Points on a hilly landscape, in no order, each with its height.
A ball rolls from a point to whichever of its 2 nearest points has the largest drop for the distance, and stops where none of them is lower. Distance is the straight distance between rows; heights are no part of it.
(803) h=54.2: [146 106 131 137 153 110 123 103 159 154 132  88 100 116 121 114 107 123
 139 123]
(255) h=14.6: [142  54 106 121 111 159 103 132 108 133 118  64 133 138 140 108 117 102
 137 124]
(1129) h=50.4: [111  73 137  86  65 140 154 110  73 131 126 131 160 127 133 116 174 134
 155 104]
(1160) h=62.3: [148 114 151 158 186 122 144  96 201 114 144 156 139  92 106 102  83 126
 121 127]
(1127) h=38.7: [110  76 143 124 111 151 152 132 114 119 130  84  77 130 152 144 130 128
 186 105]
(427) h=42.4: [129  50 106 107 113 164 150 121  82 109 152 114 185 119 130 109 153 128
 137 101]
(656) h=21.2: [106 208 115 122 148  91 143 129 155 115 132 182  73 144  96 172 126 138
 147 115]
(592) h=48.6: [111 173 121  96  97 128 150 153  92 136  93 160  84 149 121 168 185 162
 159 124]
(211) h=66.3: [122 146 154 124 180 112 153  85 199 108 141 161 133  85  83 125  94 129
 126 121]
(1089) h=36.5: [130 217 148 144 135  83 123 160 153 171 132 147  77 114 138 143 131 133
 115 174]
(936) h=73.5: [145 135 156 125 181 138 143 140 182 144 119 113 129 110  90 104  65 119
 111 164]
(804) h=25.3: [135  59  57 122 104 161 110 101  83 128 131 115 170 142 123  85 132  81
  90 122]
(292) h=66.4: [143  92  84 172 158 169 103 116 125  48 121 136 207 150 135 131 124 135
  89 101]
(984) h=22.1: [102 213 136  91 129  96 111 110 149 144 147 149 123 101  87 152 136 136
 117 133]
(801) h=38.5: [124 118 151 167 127  88 133 104 153 133 130 132  67 140 159 124 114 121
 163 108]
(1264) h=62.4: [138  91 126 138 109  93  77  77 143 119 138 139 176 126 126 119 130 128
 135  85]
(32) h=76.6: [150 108 173 167 135 109 160 184 149 163 132  98  95 137 162 102  91 109
 142 176]
(1054) h=66.7: [136 112 118 124 137 120  81  86 168 105 158 158 182 116  85 106  89 111
 116 105]
(793) h=28.0: [ 85 250 128 111 124 105 112 125 145 125 144 175 140  98  92 179 151 140
 110 126]
(74) h=54.9: [178  80 118 213 177 138 120 131 169 114 143 122 149 123 157  95  97 125
 108 133]
(871) h=58.6: [150  82 121 181 158 150 116 134 143  54 126 126 190 140 169 132 107 144
  97 100]
(234) h=36.6: [ 98 194 112  80  90  91 129 126 101 126 118 200 114 158  86 154 156 131
 148 120]
(974) h=67.2: [100 186 145 108 166 108 155  95 173 116 136 150 109 107  83 147 109 131
 129 121]
(526) h=46.3: [169  94  89 225 184 161  93 118 170  86 133 131 158 131 141 116  98 130
  98 128]
(554) h=32.0: [122 154 146 131 135 106 161 139 131 146 119 126  65 139 133 149 133 150
 159 128]
(845) h=58.5: [116  88 156 117  64 130 104 105 107 137 101 122 120 146 150 119 146 130
 162 106]
(1031) h=41.6: [137  93 160 191 111  89 120 107 156 122 128 129  93 131 200 109 118 109
 143 113]
(19) h=56.1: [150 124 171 170 163  97 182 133 156 145 154 134 105 110 159  95 120 127
 134 147]
(1123) h=76.8: [129  53  50 133 107 194 106 141  79  57 129  83 165 132 171 132 144  92
 100 126]
(1307) h=40.8: [109 206 128 136 126 146 136 191 101 167  98 105  94 117 153 185 177 154
 120 155]
(129) h=67.8: [107 120 156 141  73  86  97  91 134 116 110 164 106 157 145 141 126 126
 174  89]
(468) h=31.8: [ 97 162 149  93  91  92 133 121 102 121 122 193 132 170 103 140 129 132
 159 107]
(751) h=58.3: [156  97 156 172 176 114 161 115 175 129 149 131 128 106 141  98 101 132
 123 122]
(1233) h=70.1: [112 137 130 127  83 100 117 107 129 127 100 175  66 166 124 152 145 137
 182 100]
(239) h=52.5: [102 126 128  91  76 154 161 144  83 128 102 146  74 152 124 157 174 145
 184 120]
(126) h=51.3: [139  85 146 170 135 111 111 111 148  75 126 131 172 138 175 128 106 132
 114  86]
(732) h=63.6: [ 91 205 147 114 177 168 171 143 136 134 105  97 139  88 115 165 138 141
  91 144]
(971) h=49.9: [165  86 138 211 159 104 126 114 168  98 148 140 151 119 185  96 109 117
 109 116]
(1008) h=23.9: [121 179 166 112 108  83  91 136 164 140 169 170 113 124 101 121  82 127
 133 139]
(603) h=64.5: [142 118 143 131 128  89  89  96 162 135 157 146 151 116 112 110 103 131
 130 110]
(193) h=65.7: [111 147 155 143  91  63 100  96 157 125 149 179 103 134 127 136 116 130
 168 102]
(494) h=41.7: [ 98 101 134  89 114 166 173 152  94 120 141  87  77 132 132 154 137 126
 188 123]
(1136) h=37.8: [114 230 112 128 131 126 107 177 111 157  93 141  98 134 134 183 163 143
 108 147]
(1102) h=60.5: [ 94 229 140 140 167 141 159 149 132 135 110 131 120 107 130 181 152 150
 103 128]
(549) h=55.8: [104 113 145 100  48 147 130 120  88 136  92 152  98 162 132 134 160 132
 176 113]
(1097) h=19.8: [128  46  83 110  93 172 116 119  80 115 129  86 151 135 144 104 136  89
 123 116]
(579) h=72.3: [128  80  84 141 149 162 124  94 120  72 126 139 202 147 113 109 111 102
  96  91]
(837) h=34.6: [162  89  87 193 161 140  73 118 156  81 119 100 151 140 162 127 101 119
  93 117]
(860) h=45.8: [115 170 144  85 129 147 147 168  95 171 120  75 143 104 125 146 161 150
 110 161]
(1106) h=62.2: [138 161 149 149  77  90 118 137 140 157 103 192  60 141 145 144 161 157
 171 143]
(1187) h=38.4: [153  53 107 143 127 163 114 125  99 109 143 118 196 126 132 116 154 155
 132  98]
(590) h=75.5: [150 113 166 144 163 128 153 164 160 152 129  96 119 132 126 105  70 120
 124 162]
(1309) h=78.2: [108  81 106  84 128 160 182 105  89 117 140 118 157 134 106  97 116  91
 110 111]
(1231) h=52.4: [153 100 125 128 164 138 149 137 148 160 132  61 112 101 112 117 121 135
 134 145]
(1098) h=45.3: [157  83 141 200 123  97  95 115 160 103 128 123 133 125 207 108 117 116
 112 116]
(969) h=43.4: [105 191 135  95 110 145 140 168  84 166 104 102 117 116 135 164 185 160
 122 153]
(946) h=58.0: [105 198 146 117 150 114 164 135 129 139 121 136 109 117 120 164 156 163
 126 126]
(1239) h=6.1: [102 192 115  93 131 111 131 125 120 143 114 132  78 145  97 156 136 127
 136 130]
(720) h=56.0: [130 104 163 169 144  97 130 106 164  95 138 140 134 138 164 118  87 118
 128  94]
(589) h=58.2: [126 122 160 116  65 138 118 142 108 156  89 141  79 154 143 135 150 150
 177 136]
(1252) h=35.3: [120 107 155 147 120 121 154 134 131 137 119 108  59 139 154 137 122 136
 175 116]
(912) h=46.6: [ 87 121 107  61  89 166 192 144  58 140 142 108  99 119 123 137 168 111
 146 144]
(125) h=19.1: [140 142 169 132 118  83  96 131 154 161 142 142 110 135 131 108  88 123
 135 143]
(990) h=24.0: [139  81  62 136 109 148  71  96  97  98 121 129 193 151 133 102 133  94
  82 111]
(289) h=44.8: [120 194  83  98 116 126 136 164  99 123  79 177  84 150 118 185 187 151
 135 121]
(265) h=69.3: [146  97  97 124 151 153  84  97 140 109 137 146 188 136  83  94  89  98
  98 121]
(674) h=26.6: [108 142 161  96  97  93 101 108 122 128 139 168 146 156 111 121 100 117
 140 109]
(842) h=72.5: [157  85  93 157 170 174  90 125 146 106 122 113 171 146 104 103  80 108
 102 129]
(928) h=6.4: [173  91 129 171 144 122  71 125 154 126 139 133 173 133 143 102  94 131
 106 125]
(364) h=17.4: [174 102 111 175 161 150  72 116 155 128 146 160 195 127  98  99 100 148
 107 130]
(113) h=34.0: [ 94 252 101 116 129 129  92 156 114 144 114 164 122 126 112 182 154 124
  95 136]
(671) h=61.9: [161  45 120 152 104 182  83 188 107  94 133  81 172 125 187 135 121 129
 131 147]
(524) h=14.1: [164 100 157 153 134 102  97 136 154 151 138 121 138 132 150  96  88 122
 119 141]
(469) h=54.6: [139 156 165 172 153  95 192 152 146 149 142 138  64 125 166 110 133 124
 147 161]
(920) h=52.9: [ 83 197 132  72 130 147 181 144  81 134 118 132 145 127 106 149 161 136
 101 134]
(30) h=72.6: [136  89  43 147 114 191 101 152  75  36 123 106 180 149 168 144 161 127
  80 143]
(1212) h=60.7: [122 141 101  74 143 124 130  73 139 140 144 138 165  95  59 103 134 110
 101 126]
(420) h=60.6: [132  89 143 125 106 106 104  92 125 138 125 122 142 130 134 114 139 137
 145  96]
(606) h=44.3: [ 96  77 119  68  89 179 172 146  71 124 153  95 102 118 134 138 145 100
 174 133]
(131) h=56.5: [147  56 154 141 120 154 130 163 120 126 140  82 135 121 167 123 114 136
 152 129]
(1310) h=26.5: [175  83 101 186 153 168  88 134 122 126 140 137 197 140 117 106 125 168
 113 124]
(1296) h=50.3: [ 96 149 130  62 107 133 181 125  71 144 128 137 145 134 104 121 154 123
 115 133]
(443) h=14.7: [149  96  61 153 121 139  49 104 119  71 108 111 177 149 151 128 138 114
  81 117]
(508) h=62.0: [ 96 127 143 100 131 123 162 110 113 115 124 129 114 159 110 134 114 126
 153  96]
(545) h=53.3: [133 199 150 171 161 101 188 167 145 160 133 131  68 110 164 133 151 127
 123 176]
(283) h=32.1: [129 213 106 153 136  77 128 140 154 141 127 177  53 118 133 170 160 144
 139 137]
(1037) h=81.9: [100 125 125  74  76 125 132 109  78 152 112 140 118 157 113 107 139 102
 134 130]
(326) h=50.2: [153 144 155 139 168 124 169 155 152 171 138  84 127  77 134 121 140 158
 113 166]
(743) h=51.8: [141 181 161 162 172 110 187 156 157 167 133 101 105  80 153 126 144 135
 104 176]
(852) h=65.1: [163  63  85 164 112 184  68 164  95  97 120  87 178 145 165 124 138 133
 110 138]
(128) h=20.5: [140  52 109 143  96 161  79 139 119 106 102  52 125 134 179 126 123 101
 134 124]
(1221) h=58.8: [166  37 126 167 117 167 104 185 127 127 143  64 142 117 173 127 115 127
 149 155]
(7) h=27.8: [121 185 140 148 145  82 152 135 155 138 132 170  59 137 130 149 126 140
 149 133]
(153) h=15.5: [101 178 133  72 107  93 105 100 137 138 158 161 138 121  71 124 117 113
 129 128]
(950) h=68.4: [157  89  68 162 109 180  71 159  90  60 111  98 179 146 180 143 165 149
  93 145]
(655) h=75.9: [131  70  91 113 152 180 161 104 105  95 135 136 190 131  94  96 117 104
 104 107]
(1325) h=47.8: [108 100 139  71  99 142 183 128  72 133 143 129 162 123 117 118 157 140
 137 115]
(187) h=54.4: [159  63 123 131 149 165 136 164 130 142 146  66 140 117 125 116 108 133
 144 144]
(1034) h=40.6: [107 217  88  88 108 104 105 146 110 133 107 187  90 147  97 173 163 131
 131 130]
(1164) h=56.4: [131 100 112 106 146 129 118  87 135 135 128  97 130 133  98 107 108 104
 128 108]
(148) h=45.4: [132  73 123  80 123 164 174 135  80 129 162 109 176 102 115 119 165 150
 140 120]
(563) h=74.9: [156  76 107 142 166 162 110 138 148 129 120  75 144 143 106 104  76  97
 116 138]
(156) h=64.4: [107 146 143 102 164 125 163 103 147 122 128 124 108 133  93 133 101 125
 135 113]
(451) h=48.2: [144 146 153 100 148 130 148 149 123 169 131  91 151  94 117 125 145 166
 112 153]
(329) h=21.6: [102 138 129  83  88  96  86  93 131 121 161 163 159 137  86 107  97  90
 127 110]
(205) h=59.2: [120 105 168 133 136 114 144 118 135 114 131 126 124 148 143 126  97 133
 147  96]
(634) h=64.0: [129 148 162 164  88  65 117 113 153 143 136 194  75 138 156 127 137 134
 172 125]
(1046) h=40.3: [129 196 156 144 129 112 149 182 122 178 114 110  92 110 157 154 157 158
 120 175]
(1238) h=33.3: [125 207 161 134 157  92 136 142 176 154 147 147  92  99 117 129 103 128
 115 165]
(611) h=33.1: [170  74 121 158 156 147 125 119 130 128 146 134 192 119 116 107 138 171
 125 108]
(567) h=82.9: [117 109 133  79 108 137 130 129  93 146 120 111 136 157 113  99 109  98
 122 132]
(1248) h=55.6: [108 180 151  84 147 125 161 126 117 143 123 127 141 116 100 141 143 150
 113 132]
(822) h=13.2: [101 185 116  97 147 138 155 140 114 150 106  87  81 127 109 160 147 130
 130 142]
(784) h=80.7: [100  89 102  84  66 122 148  92  71 147 127 147 142 143 123  90 131  78
 106 120]
(105) h=28.7: [126 195 169 111 139  99 107 139 183 143 164 155 120  96  90 118  81 124
 111 165]
(1152) h=38.6: [144 180 160 151 112  85 134 158 137 189 120 137  73 110 160 125 158 147
 134 180]
(336) h=58.4: [131 121 103  80 147 129 134  89 123 155 131  97 139 108  83 107 137 118
 115 126]
(1295) h=60.2: [140 156 155 130  72 128 128 161 120 171  90 154  64 136 147 147 170 172
 168 157]
(401) h=25.1: [156  86  81 169 128 136  60 121 138  69 100  85 149 141 178 137 130 120
  92 122]
(1216) h=13.7: [106 177 118 108 123  92 119 118 139 128 129 165  67 158  96 154 112 121
 157 115]
(1003) h=67.3: [103 187 145  98 187 157 159 110 163 126 102 119 146  71  85 143 125 131
  88 146]
(14) h=79.5: [ 97 106  99  77 106 123 176  82  88 139 138 137 148 127  97  95 132  86
 107 115]
(186) h=70.9: [124 160 149 104 190 140 145 114 182 133 116 123 126  84  77 121  93 122
 106 156]

For each start below, name the point where the ball stops.
(936) => (928)
(1296) => (928)
(1037) => (126)
(1046) => (928)
(842) => (153)
(129) => (153)
(30) => (1231)
(592) => (153)
